Each scene shows the same named points in several views. A view is turned or mirrored, and shifted as a whole, has a little noise and may leave points out.

Scene 1
View 1
nafoz: [  1  14  -8 -28   1   2   3 -25 -17]
zuv: [-16  -4 -43 -19 -19  41  28 -53  17]
neni: [ 16   2  -9 -17   1   3  11 -68 -52]
timid: [ -6   5  23 -53 -24  -4 -16  31  20]
mazog: [ -6 -57   6 -42 -73  43  22 -22  21]
Zafof: [ -6 -26   7  -1 -29  22  10  14  26]
Sati: [ -6  -3 -20 -52 -27  29  13 -52   1]
Febal: [ -8 -10  -9 -63 -40  25   7 -37   5]
foma: [ -8 -30 -10 -31 -45  36  21 -35  15]
Fakun: [ -2 -17 -12 -35 -34  27  19 -49  -9]
Lagi: [ -1   4 -18   0   4  13  15 -32 -11]
Fitug: [  5 -19  10 -11 -21  13   9  -9  -4]
divag: [-19  29 -46 -40   1  23  11 -43  16]
View 2
Zafof: [ 43  11 -43   0  10 -55 -32  12 -37]
neni: [-21  11 -61 -29  -9 -15  35  -5 -28]
Lagi: [-11   8 -52 -26   7 -25  -4 -15 -44]
nafoz: [ -5   5 -37 -10 -12 -13   9 -11 -36]
Sati: [-10  28 -41 -25  23 -31  51   4 -40]
Fakun: [ 11  24 -59 -22   9 -43  37  15 -26]
zuv: [  1  31 -44 -30  45 -51  25   2 -55]
Febal: [ 22  27 -29  -3   7 -36  46  21 -23]
timid: [ 53   5  -2  28 -20 -18 -15  12 -23]
divag: [-12  25 -10 -19  34 -16  34 -16 -58]
foma: [ 28  27 -52 -17  20 -58  22  24 -30]
View 3
Fitug: [-28 -18 -17 -44 -32 -10 -11   1 -16]
nafoz: [-22 -13 -29 -22 -27 -21 -30  26   6]
Febal: [ -6 -22  22 -21   7 -10 -15   0  13]
Zafof: [-16 -11 -22 -70 -21 -16  14 -13 -28]
divag: [  8  14 -11 -20  14 -42 -16  44  18]
neni: [-27 -14   4  -8 -35 -19 -46  40   7]
mazog: [ -7 -26  47 -64   9   4  17 -43 -25]
foma: [-10 -10  34 -48  -5 -15  -8  -1 -18]
Lagi: [-23  -5 -10 -39 -32 -24 -20  23 -12]
Sati: [ -7   1  25 -16  -1 -29 -30  36   9]
timid: [ -9 -41 -53 -38  -1   3   9 -32  11]
Fakun: [-18  -9  30 -29 -13 -13 -24  18  -7]
View 4
Fakun: [ 28   5  20  -9   0 -21  -5  44 -29]
Fitug: [ -4  -6  31 -13   5 -16  -6  22 -16]
Lagi: [-14  -4  39 -27  25 -14 -23  20 -22]
mazog: [ 46   7   3  17 -39 -13  32  16 -49]
Zafof: [-16  -1  27  -1 -18  -7  18 -18 -36]
timid: [-29  28  39  -4 -35 -21  40   1  20]
foma: [ 27  11  13  -4 -16 -18   7  24 -47]
Sati: [ 26  21  28 -33   8 -31 -20  53 -35]
zuv: [ 18  20  23 -36   7 -25 -21  28 -65]

Which points are out of place in each view (at most two, in the order of its rows)? Write - if all are in place.
view 1 -> neni, Sati
view 2 -> -
view 3 -> mazog, Lagi
view 4 -> Fitug

Scene 2
View 1
fune: [ -9 -14 -18  20 -17  24 -16 -42  -3]
laluk: [-18 -14  24  24 -33   5 -52 -51  -8]
razi: [ -3 -34   1 -13 -31 -15 -38 -70  33]
rana: [-18 -17  35  28 -35   8 -35 -38   2]
kefer: [-14 -11  -6  25 -24  26 -28 -38 -12]
mimug: [-13 -18  -6  19 -21  17 -22 -44   0]
neru: [-16  -5 -41  42  -1  42 -10 -44 -35]
Nuv: [-16  -7 -22  27 -15  26 -34 -55 -23]
Sop: [-26   9   8  37 -37  34 -69 -40 -46]
nin: [-14  -8  25  16 -43  27 -32 -19   6]
dipo: [-17 -18  17  44 -19  23  -8 -29  -7]
Zamu: [-25   6  25  25 -49  31 -68 -30 -29]
View 2
Zamu: [ 20  44  69   8  29   4   6 -40  -7]
neru: [-32  28 -11   2  35   0   0 -12 -35]
mimug: [ -8  14  30  -5  25 -25 -21 -35 -42]
laluk: [ 11  20  62 -11  23  -3 -16 -55 -34]
kefer: [ -7  23  29   0  30 -20 -12 -32 -31]
nin: [ 14  30  55  -6  25 -41 -20 -39 -11]
dipo: [ -7  30  22 -27  21 -22 -27 -41 -15]
fune: [-11  16  19  -1  28 -26 -17 -29 -44]
rana: [ 13  23  60 -20  18 -18 -27 -56 -23]
Nuv: [-11  13  29   8  29 -14 -10 -30 -54]
razi: [  8  -5  63   0  19 -39 -32 -50 -64]
Sop: [  0  47  36   6  34  27  16 -32 -15]
View 3
neru: [ 45 -17  36  10  37  67   9  11 -12]
razi: [ 32 -16  -6  31  33 -13  31  56 -61]
fune: [ 41 -14  20  17  34  26  20  27 -43]
Zamu: [ -7  36   3  28   4  14  14  19 -14]
nin: [ 15  12  10  24   5   0  21  13 -58]
Nuv: [ 33 -10  16  20  35  38  17  32 -19]
laluk: [ -2   1   0  40  17   7  10  42 -36]
mimug: [ 32 -17  13  24  30  19  19  28 -47]
kefer: [ 28  -5  17  20  26  26  17  22 -37]
View 4
laluk: [ 11 -15 -42   8  -6   0  -2  22 -24]
Zamu: [ 14 -11 -45 -28  26  -3   3  29 -25]
razi: [ 14  -7  -7  47  -6   2 -23   8 -19]
mimug: [ 17 -25 -16  15   2  -2  -4 -18 -14]
Nuv: [ 17 -23 -19  -4   0  19  16 -23 -14]
Sop: [ 15 -15 -46 -39  21  12  21  13 -21]
dipo: [ 15 -44 -39   4  -1 -24  -5 -21 -13]
rana: [ 10 -25 -43  13  -2 -22 -15  13 -23]

Which points are out of place in each view (at most two, in the order of its rows)? Write - if all are in place.
view 1 -> razi
view 2 -> Nuv, Sop
view 3 -> -
view 4 -> -
